Each scene shows the same named points in several views. A view is turned or mirrored, shifted and resized as a whole, has a little noise and may leave points out.
In the rows, 128 means zero.

Scene 1
View 1
z325: [126 137 103 130 120 126 137 162 138 142 123 136 104 126 137 120 126 122
 150 130 117 117 137 138 144 110 131  88 129 142 120 112 133 143 121 139
 124 111 127 126 118 135 133 100 104 150 140 124 136 152 140 151 137]
z180: [132 110 110 150 137 137 132 141 139 136 152 150 144 135 150 103 150 122
 133 119 131 117 145 110 115 132 128  91 137 101 144 107 128 162 124 141
 108 122 134 154 108 152 134  79 122 140 134 145 130 141 159 124 111]
z606: [140 134 100 135 130 128 134 156 131 141 130 147 117 120 150 114 130 123
 146 117 123 121 130 126 133 121 138  97 135 126 126 119 133 138 130 142
 121 117 125 135 110 143 132  89 107 149 142 129 142 144 156 134 131]
z717: [143 148  92 122 117 123 131 170 134 146 122 154  87 111 145 129 121 122
 141 132 124 115 120 139 155 102 148  97 126 150 112 109 129 123 113 138
 133 114 118 115 102 133 128  97 105 162 142 121 146 142 144 140 140]
z205: [152 137  85 126 126 123 136 156 124 171 130 147  99  97 153 119 123 119
 151 110 112 118 120 136 133 124 146 106 145 126 130 123 127 139 153 156
 126 113 124 145  83 131 141  73 114 161 142 128 150 156 175 128 141]
z483: [146 139  85 124 113 134 126 156 125 152 142 151  72 110 155 134 131 129
 126 132 126 106 121 146 136 120 134 104 125 150 114 117 116 130 151 144
 141 126 122 139  74 129 123  91 123 161 127 131 155 152 147 128 142]
z396: [141 122  94 134 126 132 133 152 138 158 144 152 110 118 148 116 137 118
 135 126 124 110 133 128 134 119 136  95 136 124 135 107 121 154 127 147
 122 115 129 146  90 137 136  77 123 155 135 138 139 147 160 128 126]
z103: [116 139 118 141 128 133 136 152 128 106 119 124 126 141 142 111 133 135
 156 115 120 133 147 133 121 129 116  88 124 131 113 135 147 132 144 128
 120 123 131 133 145 151 123 116  92 130 136 125 138 151 131 154 136]
z281: [136 142 107 138 133 128 134 157 125 118 121 140 126 122 151 111 129 129
 152 107 122 132 132 125 125 128 135  97 134 122 118 132 144 125 139 136
 118 121 125 133 128 149 129 100  97 139 143 126 144 143 151 139 132]
z470: [136 119 113 147 135 138 124 148 140 113 152 165 139 139 153 111 150 125
 121 128 144 116 139 107 125 123 134  91 123 112 132 102 129 142 102 129
 112 128 126 137 115 157 122  93 119 140 133 142 132 123 144 121 107]
z50: [134 145 101 128 124 125 136 164 132 136 117 141 104 120 143 121 122 124
 152 122 119 123 130 136 143 112 137  93 130 141 116 120 138 129 126 138
 126 113 123 123 119 139 130 101  98 151 143 121 143 148 144 146 140]
z206: [146 125 100 136 135 121 136 163 146 157 133 164 136 116 143 107 131 107
 146 122 123 118 129 111 146 108 157  90 146 111 143  93 130 154  88 147
 108 105 125 129 109 143 144  71 112 157 152 133 128 131 171 129 117]
z967: [121 116 110 142 125 136 135 148 143 139 142 135 125 139 140 110 142 123
 141 129 123 113 150 128 125 123 117  85 130 124 133 111 126 163 129 138
 118 116 135 147 113 144 132  93 115 141 132 138 129 153 142 142 125]
z117: [140 166  94 117 123 108 145 182 129 150  88 138  99 101 137 120  99 115
 178 113 104 135 118 142 164  99 158  95 142 147 111 124 151 117 117 144
 124 100 115 103 132 131 140 101  77 159 161 105 145 150 156 158 155]
z978: [139 139  97 130 120 131 129 158 130 135 132 149  94 120 150 125 130 128
 135 128 126 115 127 137 137 116 134  97 123 142 115 119 128 130 133 137
 132 121 122 132 100 138 124  99 112 152 133 127 147 145 141 134 136]
z429: [109 131 111 138 116 138 136 147 130 124 128 112 101 141 138 119 135 137
 151 126 115 118 151 149 121 129 100  88 120 146 113 135 134 145 165 133
 131 122 137 145 124 139 123 115 104 134 126 129 140 167 124 159 144]
z91: [120 140 112 135 120 136 130 156 131 109 127 134 104 139 144 123 134 135
 139 130 128 120 140 138 132 119 119  89 115 146 107 123 137 128 133 126
 130 125 127 126 127 144 117 117 102 138 131 126 142 148 123 149 136]
z317: [149 132 100 138 131 134 124 155 130 126 144 164 116 120 157 119 139 126
 124 123 137 117 124 119 130 123 143 100 127 123 124 111 128 128 121 137
 124 127 121 135  99 148 123  89 117 151 136 134 145 129 153 118 122]
z942: [125 131  96 128 115 127 140 157 136 161 126 127  93 122 137 122 125 122
 154 130 109 112 141 148 141 113 123  91 133 145 124 116 126 154 144 146
 129 110 131 139 102 129 137  94 108 152 136 127 138 165 146 153 145]
z219: [122 125 126 155 143 143 129 138 125  84 139 136 155 148 156 101 150 138
 141 105 135 134 149 111  97 147 114  93 125 105 123 137 146 134 148 125
 112 136 132 149 143 164 117 109 104 118 132 138 137 138 138 132 118]
View 2
z50: [128 117 152 123 124 106 120 110  79 122 111 116 162 144 131 158 162 133
 119 162  85 139  92 130  66 131 126 121 104 111 126 121 111 138 127 122
 154 109 135 134 115 118 111 116  97 157 110 149 125 145  88 121 119]
z205: [128 110 153 120 107 157 131 102 118 135  58 122 156 150 146 136 139 164
 129 156  94  93 122 132  78 128 141  84 118 101 131 152 121 125 135 107
 121 127 118 120 123 102 126  97 116 157 129 162 112 145 125 168 121]
z396: [154 131 132 133 128 135 117 119 139 151  87 122 166 154 137 132 136 181
 118 157  95 123 128 159  80 155 125 107 129 121 130 132 131 153 152 115
 135 132 134 124 115 101 128 120 109 147 139 138 123 146 125 140 112]
z429: [168  75 152 154 133 101 146  76  70 104 123 142 148 153 130 153 170 138
 133 137 127 145 101 146 114  94 104 136 139 122 142  96 118 142 128 137
 173  85 141 163 147 141 134 144  97 161 105 138 150 110 133 111 103]
z942: [174  95 152 136 110 131 123 106  90 116  89 124 156 161 133 152 161 165
 130 155 101 117  91 164  89 132 132 113 126 100 134 136 117 126 131 135
 146 108 145 158 120 120 121 119 107 168 114 136 142 137 115 125 109]
z117: [100 119 175  97  91 117 107 116  40  97 102 107 169 143 139 172 179 106
 121 179  70 124  59 124  32 126 158 109  72  78 121 154  91 102  93 131
 143 107 125 132 105 118  90  89  88 170  91 163 108 159  47 123 131]
z470: [125 170 106 142 172  92 115 124 148 168 145 122 178 134 133 129 134 156
 101 160  98 173 150 150  66 163  99 141 129 154 127  90 137 196 163 110
 160 137 135 102 118 104 129 150  92 122 145 131 115 139 115 115 113]
z103: [134 115 138 149 143  90 134  87  68 108 159 141 163 138 133 148 171 116
 122 147 128 168 109 147  81 102 108 147 120 130 139  98 118 155 122 134
 178 100 132 137 147 138 125 149  79 146 103 138 125 114 109  96 109]
z219: [103 143 114 162 174  88 149  74 108 132 181 155 168 124 145 120 153 115
 114 135 155 185 161 138  81  92  90 154 133 163 144  78 137 190 137 115
 178 117 113 102 166 131 143 168  73 118 123 141  98 100 138 107 111]
z325: [153 116 147 130 122 107 114 115  85 123 113 120 166 152 130 155 165 147
 120 164  90 142  90 156  72 141 127 127 114 109 128 123 113 141 128 132
 156 112 146 145 111 121 114 123  96 159 112 136 136 144  94 112 112]
z91: [140 105 142 142 149  76 130  99  75 127 135 121 158 141 125 158 165 129
 120 153  91 165  99 124  92 122  96 146 123 133 131  79 111 159 136 126
 177  92 146 148 126 131 119 144  97 152 109 142 145 128 105 102 110]
z317: [112 143 129 128 153 104 125 118 136 165 104 111 166 133 137 139 130 155
 110 162  79 144 137 115  73 148 103 119 121 141 123 100 126 171 154 100
 148 127 129 107 115  98 124 127 109 136 137 153 117 145 115 141 119]
z281: [102 130 141 132 138 106 131  93  89 123 132 131 167 133 142 141 155 119
 118 153 114 148 122 126  65 109 120 128 108 126 133 113 119 150 124 116
 159 116 116 112 139 118 123 130  87 141 114 154 105 129 104 126 118]
z483: [151  82 157 123 128 117 137 109 117 153  52 101 144 148 129 155 133 173
 127 156  60 109 107  96 112 138 105 100 132 120 125 105 111 137 155 104
 141 102 142 145 110 104 123 111 136 162 130 160 156 145 129 159 114]
z606: [124 131 139 129 131 120 123 110 109 135 110 124 167 143 140 140 148 147
 118 159  99 134 121 139  69 132 125 117 116 119 129 125 123 148 134 115
 144 122 125 118 123 108 122 122  98 147 125 149 112 140 110 133 117]
z717: [131 115 157 110 122 101 111 127  90 141  85  94 162 144 129 167 152 148
 116 175  49 128  84 113  68 156 121 113 104 108 119 116 103 136 136 116
 147 110 145 138  93 106 104 106 112 162 116 154 138 162  80 131 122]
z180: [144 163 107 152 153 128 121 110 155 151 133 143 175 146 143 112 134 171
 112 148 135 150 160 184  72 147 117 126 138 142 137 119 147 184 154 117
 145 144 124 104 135 105 141 147  90 127 147 126 102 128 137 126 107]
View 3
z325: [ 94 133 159 120 126 130  91 131 114 114  99 136 137 109 139 128 165 104
 132 171 106 147 155 121 143 113 132 121 129 141 103 101 131 182 102 121
 108 114 123 167 127 125 131 118 125 160 130 122 126 138 134 115  94]
z50: [105 141 166 118 131 124  97 128 101 122 102 146 136 107 127 126 168 101
 125 175 104 141 135 118 145 116 131 114 139 139 114  95 137 171 100 128
 106 110 132 169 130 120 131 125 132 150 120 127 115 152 134 116 100]
z967: [ 90 109 145 115 106 136 113 134 134 120  94 121 138 114 138 133 140 111
 139 154 110 144 175 128 123 130 132 149 105 152  95 135 127 159 124 123
 129 133 117 140 131 121 128  98 106 157 129 125 152 135 148 124 127]
z206: [ 81 150 177  84  78 157  84 121  99 153 105 108 110  99 102 138 148 124
 163 148 123 126 124 123 162 137 122 121 106 140 101 124 140 189 123 128
  98 100 173 163 107 155 138  99  77 153 144 141 163 159 159 129 124]
z180: [ 90 109 149  94  80 150 127 129 127 140  94 110 122 113 120 138 117 119
 149 143 117 135 158 126 120 152 127 158  86 153  98 159 130 139 141 132
 136 134 138 125 130 131 125  84  87 151 127 138 171 152 164 137 159]
z396: [ 99 136 162 109 106 158  96 117 106 127 100 118 107 116 121 152 123 114
 133 172 108 153 149 113 142 151 126 139  96 144 107 123 136 166 115 131
 117 108 135 154 141 157 120 101 113 160 132 130 166 139 148 108 127]
z978: [113 132 162 118 128 133 101 111  99 118 102 150 125 123 136 151 139 100
 117 182  96 141 136 104 132 131 133 117 117 138 112  98 130 158 103 133
 113 107 119 158 145 140 114 123 137 162 113 127 121 148 132 104 108]
z429: [111 110 136 146 153 113 126 144 135  96  90 146 155 116 154 116 158  93
 103 179  95 167 183 127 114 121 137 149 134 151 110 114 130 142 107 126
 136 141  88 149 151  90 127 114 154 153 109 113 119 125 130 114 113]
z281: [112 131 161 111 124 115 126 136 102 135 100 144 141 102 117 111 159 100
 124 165 103 132 122 124 135 128 131 126 137 143 122 119 142 136 115 137
 119 123 140 156 127 100 132 116 129 133 107 136 116 168 143 134 132]
z117: [106 179 185 124 152 116  74 144  81 127 107 142 135  86 108  99 209  97
 125 186 106 146 108 124 182 101 126  92 172 131 129  70 155 198  82 126
  79  93 159 207 112 114 153 138 144 137 128 126 105 157 127 116  76]
z470: [ 94 101 157  79  71 132 123 107 112 143 105 141 131 123 133 155 126 114
 154 135 110  99 134 110 109 136 132 123  94 148  90 139 115 142 137 132
 125 124 135 123 121 137 110 103  80 159 116 146 133 173 156 138 142]
z219: [113  88 140 105 108 100 169 144 124 136  97 150 162 109 129 103 145 100
 126 142 104 114 141 132  96 134 136 150 125 155 113 153 130  91 140 140
 147 156 125 117 127  72 124 101 115 126  94 141 111 178 154 153 169]
z91: [107 108 150 123 131 106 118 124 119 108 101 163 156 120 155 135 160  94
 122 165  97 128 153 114 112 107 138 116 132 146 102 102 119 150 109 126
 124 127 100 145 135 104 117 127 134 158 107 126  96 153 130 119 104]
z942: [ 99 141 154 138 139 142  89 135 119 105  93 124 126 110 135 129 155 103
 117 187 104 175 171 124 148 129 129 140 123 143 110 104 140 182  98 123
 113 116 116 172 142 132 134 112 141 160 132 114 149 119 133 103  98]
z103: [104 108 145 123 131 100 131 146 126 115  96 148 165 106 142 104 173  95
 124 157 103 134 158 132 115 109 136 135 143 150 109 119 128 138 116 127
 128 142 113 146 126  78 133 114 129 143 107 125 103 153 139 135 121]
z317: [109 127 166  93  97 139 113 104  92 139 106 146 115 123 120 159 123 107
 132 164 100 120 117  99 125 145 130 118 102 142 110 118 130 143 119 140
 118 107 139 142 138 147 107 114 111 155 112 141 133 170 145 118 134]
z606: [107 138 165 109 116 137 108 126 101 131 101 132 125 108 117 129 147 107
 130 170 106 142 133 117 141 137 129 131 120 143 114 117 141 155 112 134
 114 114 139 159 133 130 128 110 123 147 121 132 138 155 144 121 125]
z717: [107 151 174 112 127 135  78 108  88 121 106 150 120 118 131 152 158 101
 127 183  98 136 124 102 150 119 132  98 127 132 110  80 132 186  93 127
  96  90 130 174 132 150 119 133 132 167 123 130 116 152 128 101  86]
z205: [117 166 171 124 135 161  95 127  86 129 100 117  96 106  98 135 130 106
 109 199 102 177 127 112 163 162 124 142 117 138 134 111 161 159 103 142
 110  97 150 178 149 151 130 109 148 144 125 128 168 142 140  99 129]
View 4
z206: [136 165 146 133 137 146 138 124 119 120 149 120 120 129 114 134  99 135
 128 146 103 134 119 149 155 110 112  91 147 132 129 136 127 158 119 121
 143 165  96 116 111 140 134 143 104 137 124 117 144 122 134 150 119]
z967: [122 125 135 122 137 142 111 120 112 123 144 128 136 130 120 113  98 127
 131 130 110 124 109 121 136 127 147 103 138 128 130 124 122 143 120 129
 118 134 126 115 122 125 136 146 121 126 122 107 135 129 115 133 127]
z396: [131 132 146 136 140 135 126 117 120 124 149 123 130 133 119 137  98 131
 129 134 109 137 113 132 139 114 125  97 147 119 126 124 139 149 132 107
 128 153 124 118 118 128 135 149 118 107 125 117 134 122 118 142 118]
z103: [113 126 126 138 135 144 111 115  97 132 139 128 109 131 108  92 113 135
 130 125 116 131 124 129 138 127 157 135 114 134 131 118 115 140 119 147
 120 109 134 113 131 117 145 133 134 140 118  95 125 126 102 134 124]
z50: [119 139 138 153 135 138 126 109 100 143 140 118 105 132 109 123 104 139
 124 133 114 141 127 143 150 112 131 128 118 132 131 117 137 145 134 129
 136 132 118 118 134 127 140 129 124 119 110 103 130 123 107 139 116]
z281: [122 140 135 148 140 140 129 117 105 125 143 126  97 133 105 104 119 144
 130 131 114 142 132 140 140 118 140 127 121 129 122 122 123 147 120 134
 130 128 134 114 122 120 144 137 131 137 129 104 125 118 107 146 116]
z205: [130 135 150 157 146 128 135 105 115 127 147 111 111 132 106 147 114 152
 126 137 112 141 123 135 148 115 119 109 143 115 121 117 159 155 140 102
 134 148 137 115 119 121 135 151 121  95 131 114 116 117 124 149 100]
z483: [125 112 146 157 140 120 128 109 111 142 147 124 117 138 120 143  93 130
 124 124 117 152 120 137 130 102 124 119 131 112 123 110 153 140 151  95
 129 146 141 124 132 124 137 143 132  76 112 121 130 119  91 138 112]
z942: [117 123 141 146 136 136 114 101 104 141 140 112 129 130 111 136  99 139
 125 131 114 125 113 124 152 125 137 116 130 127 136 110 151 146 142 121
 125 128 125 117 135 122 135 140 119 101 109 101 122 130 119 130 112]
z180: [134 136 139 115 141 143 122 133 124 104 151 135 131 130 121 110 106 128
 135 132 106 130 111 128 127 125 140  90 152 123 120 137 113 149 110 122
 120 150 131 113 105 126 137 156 120 138 141 118 139 122 120 145 128]
z717: [122 137 142 157 133 133 132 108 103 150 143 119 109 134 114 135  93 132
 122 133 114 147 125 150 148 101 120 124 121 129 133 116 142 143 143 116
 141 143 111 123 135 134 139 128 121 105 100 111 137 122 100 139 116]
z429: [110 103 130 141 136 134 103 106  99 138 140 123 122 132 111 106 108 135
 129 119 118 127 116 116 135 131 163 133 117 125 132 108 134 136 134 134
 113 106 147 115 139 112 141 138 138 110 114  95 117 129  99 125 119]
z325: [117 133 138 144 134 140 119 109 102 142 140 118 119 131 113 125  97 133
 125 133 113 132 120 136 151 116 134 119 123 133 136 115 136 143 134 130
 131 131 114 118 135 129 138 132 121 118 105 102 134 129 113 133 120]
z606: [127 139 140 144 140 138 130 117 111 127 145 123 111 132 111 123 108 138
 128 134 111 141 124 140 142 113 130 114 132 125 123 123 132 148 127 122
 133 141 127 115 120 125 139 141 124 121 125 110 129 120 114 144 116]
z978: [123 125 140 150 136 130 126 114 107 141 145 126 112 135 117 126  98 130
 126 127 114 148 124 141 136 105 130 123 124 123 127 115 136 141 139 114
 131 139 129 122 130 128 139 135 129 104 111 114 134 121  95 138 119]
z91: [113 119 129 143 131 136 115 116  98 142 141 130 111 135 117 102  99 124
 127 122 118 141 123 135 132 112 149 135 111 131 131 115 119 134 131 135
 125 120 129 120 138 123 144 127 136 123 106 103 135 125  87 132 128]
z470: [135 139 135 120 134 141 128 140 119 116 151 144 121 135 128 101  96 115
 133 131 107 146 119 143 122 106 134 100 139 128 121 138  99 142 110 125
 128 154 122 121 111 135 142 142 124 143 128 123 154 120  99 145 138]
View 5
z205: [128 144 131 130 118 132 127 109 128 140 117 154 112 147 140 122 118 100
 101 140 115 136 141 121 133 131 123 143 126 134 137 124 121 105 134 116
 133 125 117 119 131 147 131 156  96 140 103 137 120 114 129 107 128]
z180: [143 123 116 130 113 121 107 100 141 129 119 114 136 148 129 144 118  99
 141 140 129 128 125 120 110 134 120 145 143 121 116 133 113  99 138 136
 147 126 128 131 143 141 135 135 142 121 112 123 124 137 133 151 125]
z483: [121 134 131 130 125 120 139 119 123 125 103 161 121 141 135 112 133 107
 112 148 120 133 143 134 130 126 122 139 116 144 123 126 144 132 125 122
 118 114 129 110 159 139 131 166 111 140 100 142  98 109 125 116 120]
z396: [134 136 121 129 114 120 120 107 128 135 108 137 123 142 130 130 121  94
 123 147 123 133 141 125 119 135 124 147 135 127 123 126 124 102 130 125
 134 113 120 125 147 143 129 154 123 132 103 132 113 121 128 132 129]
z50: [133 152 117 148 102 136 132 133 121 126 113 142 122 134 124 124 137 109
 120 133 138 129 132 140 146 125 124 135 133 139 138 119 121 114 133 115
 117 118 130 111 136 126 121 152 118 145 116 135 116 135 135 128 138]
z281: [136 141 119 148 106 140 126 124 134 124 126 132 129 142 127 130 132 117
 125 127 136 126 116 135 144 123 120 131 132 139 133 129 113 117 142 121
 129 136 138 110 127 128 128 136 123 140 121 128 125 143 141 134 131]
z117: [128 180 115 159  84 149 141 144 111 138 115 156 109 126 119 119 138 103
 101 125 142 131 133 147 171 125 126 134 134 142 160 109 110 100 133  98
 110 117 123 101 111 122 111 157  97 161 118 134 125 135 144 111 154]
z942: [138 147 120 143 117 128 121 137 117 117 114 139 117 137 138 118 132 103
 119 135 132 132 154 126 134 130 135 139 137 131 140 108 129 114 130 116
 117 112 110 126 150 133 118 159 112 135 114 148 117 130 124 123 132]
z429: [143 131 122 153 128 133 118 151 126  95 127 124 130 140 145 116 143 128
 131 123 138 125 142 127 138 118 135 126 132 139 133 110 134 143 140 122
 115 128 122 124 158 123 122 146 122 132 128 152 119 146 124 134 122]
z967: [144 132 114 139 115 122 111 123 130 116 116 117 131 141 133 133 129 105
 140 136 136 128 139 125 119 131 129 140 143 124 125 119 122 110 134 130
 130 118 120 132 154 133 125 144 138 126 116 137 120 142 127 147 130]
z717: [124 157 118 142  98 128 143 127 116 134  99 156 119 129 116 120 137 100
 117 144 136 133 136 147 144 127 121 140 126 142 135 121 130 113 125 113
 113 108 131 105 143 128 121 163 118 150 104 132 103 123 134 124 140]
z206: [134 153 111 132  89 124 120  98 127 152 104 133 122 136 112 143 117  79
 126 146 133 134 129 133 125 141 118 152 147 120 131 127 104  71 131 122
 139 110 122 122 125 141 126 148 131 137 103 117 123 128 139 139 146]
z91: [135 138 114 152 110 130 130 142 126 107 115 129 134 134 123 121 147 122
 137 131 146 125 127 144 141 119 126 128 129 143 128 121 132 136 134 123
 114 122 139 110 154 118 121 147 136 138 121 137 109 145 133 144 129]
z219: [146 115 116 149 115 136 111 121 151 107 138 104 148 150 131 141 133 132
 150 122 141 119 101 130 129 118 118 126 133 135 118 139 112 130 150 137
 139 151 149 117 136 125 136 117 148 127 131 122 130 158 142 158 119]
z317: [127 133 120 132 106 123 132 102 134 136 108 142 131 141 119 132 129 103
 128 146 129 129 117 138 126 127 113 141 124 139 117 139 124 112 132 129
 133 123 143 109 142 136 135 146 133 137 103 121 108 124 137 139 126]
z606: [134 141 120 139 107 130 126 116 130 130 115 137 125 140 129 130 127 104
 122 137 131 130 128 132 134 128 122 139 133 134 131 126 118 108 135 122
 129 124 129 115 135 135 128 146 121 137 112 130 119 131 135 130 131]
z978: [127 140 123 139 112 127 134 122 126 126 109 146 126 138 126 121 135 107
 121 142 130 131 131 138 135 125 120 137 125 140 127 127 130 122 131 122
 121 119 134 110 147 132 128 154 122 141 108 133 108 125 132 130 127]
View 6
z180: [138 140 133 118 112 128 140 115 135 126 121 108 110 112 150 113 129 157
 124 119 135 139 137 125 139 104 116 109 125 109 128 130 108  95 140 140
 107 135 125 120 117  99 122 123 119 120 122 138 130  87  89 126 135]
z206: [140 104 135 101 114 123 150  99 109  95 106 123 111 120 129 114 143 156
 139 148 123 151 136  98 134 105  98 112 127 109 109 136 108 114 129 129
 135 122 114 125 121 117 122 127 122 123 137 151 117 104  77 131 122]
z717: [123 111 145 130 153 104 136 105 113  94 126 132 143 133 118 130 150 132
 143 154 125 147 109 107 122 109 114 126 144 122 110 117 125 124 129 119
 161 123 109 150 144 124  97 134 120 112 139 170 123 113 132 128 118]
z50: [115 119 138 133 153 110 130 118 115 106 127 131 146 122 121 133 150 130
 148 147 124 133 115 115 126 119 113 132 129 117 123 121 128 116 126 120
 141 118 113 146 143 125 108 133 117 114 131 152 119 101 126 127 112]
z483: [116 125 147 139 148 103 133 113 126 115 136 125 124 134 135 128 141 134
 127 131 133 149 103 120 121  99 130 121 161 115 128 101 135 124 141 130
 176 135 106 151 140  98  87 127 118  95 140 175 127 109 148 112 141]
z317: [131 123 140 128 130 112 136 104 123 101 136 123 120 127 136 121 141 155
 124 131 130 133 128 114 128  94 132 113 152 123 116 127 118 102 145 128
 132 133 112 142 130 107 108 138 116 120 128 155 140  98 114 128 134]
z91: [120 148 142 148 162 107 124 121 135 116 139 122 163 120 127 133 140 126
 138 137 133 127 110 133 129 123 122 130 126 126 122 114 124 103 129 122
 116 131 127 147 145 127 104 135 117 120 119 151 135  96 141 132 114]
z325: [122 128 140 130 151 112 134 118 123 112 119 124 148 119 125 129 142 127
 146 148 129 145 112 121 129 123 103 128 120 114 122 115 124 118 122 125
 140 125 121 140 140 126 106 126 122 114 131 156 116 104 124 127 114]
z429: [105 157 136 151 163 113 119 142 141 144 135 117 155 113 135 136 137 116
 143 126 135 131 104 146 131 132 118 138 114 109 147 104 136 108 125 131
 126 130 125 142 143 113 104 121 115 104 118 145 120  89 147 118 119]
z967: [131 148 137 127 132 122 137 122 139 130 119 108 133 114 142 119 130 138
 132 128 136 146 121 132 136 119 107 118 114 107 129 115 115 105 129 137
 118 133 129 126 128 110 112 119 122 112 124 145 123  93 111 125 125]
z103: [111 149 132 145 156 115 121 132 131 129 136 123 159 109 129 135 144 127
 146 133 130 117 117 136 134 131 118 136 110 115 135 124 127  98 126 126
 101 123 127 141 141 126 116 132 113 123 112 133 126  86 126 131 107]
z396: [130 124 140 118 126 119 142 112 125 117 118 116 113 123 140 119 135 146
 129 132 131 154 121 116 131 103 112 115 138 107 126 116 120 115 136 136
 149 131 114 132 125 101 107 121 121 105 136 160 120 101 107 118 136]
z978: [120 127 143 137 149 108 132 114 124 109 134 126 138 127 129 129 143 135
 134 138 130 139 113 120 125 108 123 124 144 120 123 112 128 116 136 126
 147 130 114 148 140 113  99 131 118 109 131 162 128 103 134 123 126]
z470: [147 141 139 125 122 119 140 101 134 105 132 113 128 120 140 114 132 160
 118 128 136 134 136 121 135 101 126 105 137 127 108 133 102  89 143 132
 100 140 128 131 124 116 117 135 120 131 120 147 149  94  98 137 132]
z281: [110 124 131 134 146 115 124 124 117 114 135 131 135 116 128 134 152 140
 147 134 123 114 126 119 129 113 128 132 128 115 134 132 128 102 134 124
 117 117 112 144 136 117 118 138 110 123 120 135 125  87 116 129 115]
z219: [118 159 128 144 136 123 119 131 139 134 149 117 137 106 144 128 139 150
 129 111 132  97 138 141 136 116 141 125 121 121 139 137 118  75 142 133
  69 130 127 135 129 111 129 139 108 135 101 115 145  70 109 134 122]
z117: [101  89 133 124 164 108 130 117  91  90 118 149 148 123 103 142 168 124
 172 167 112 129 114  97 121 124 102 144 125 110 122 131 137 130 116 111
 159  99 100 152 148 137 110 140 113 116 139 152 101 107 121 130  95]

In a view up to two points have been moved. Name them for each view, in the order of its rows, or write -.
view 1 -> z103, z429
view 2 -> -
view 3 -> z180, z219
view 4 -> z717
view 5 -> z978
view 6 -> z117
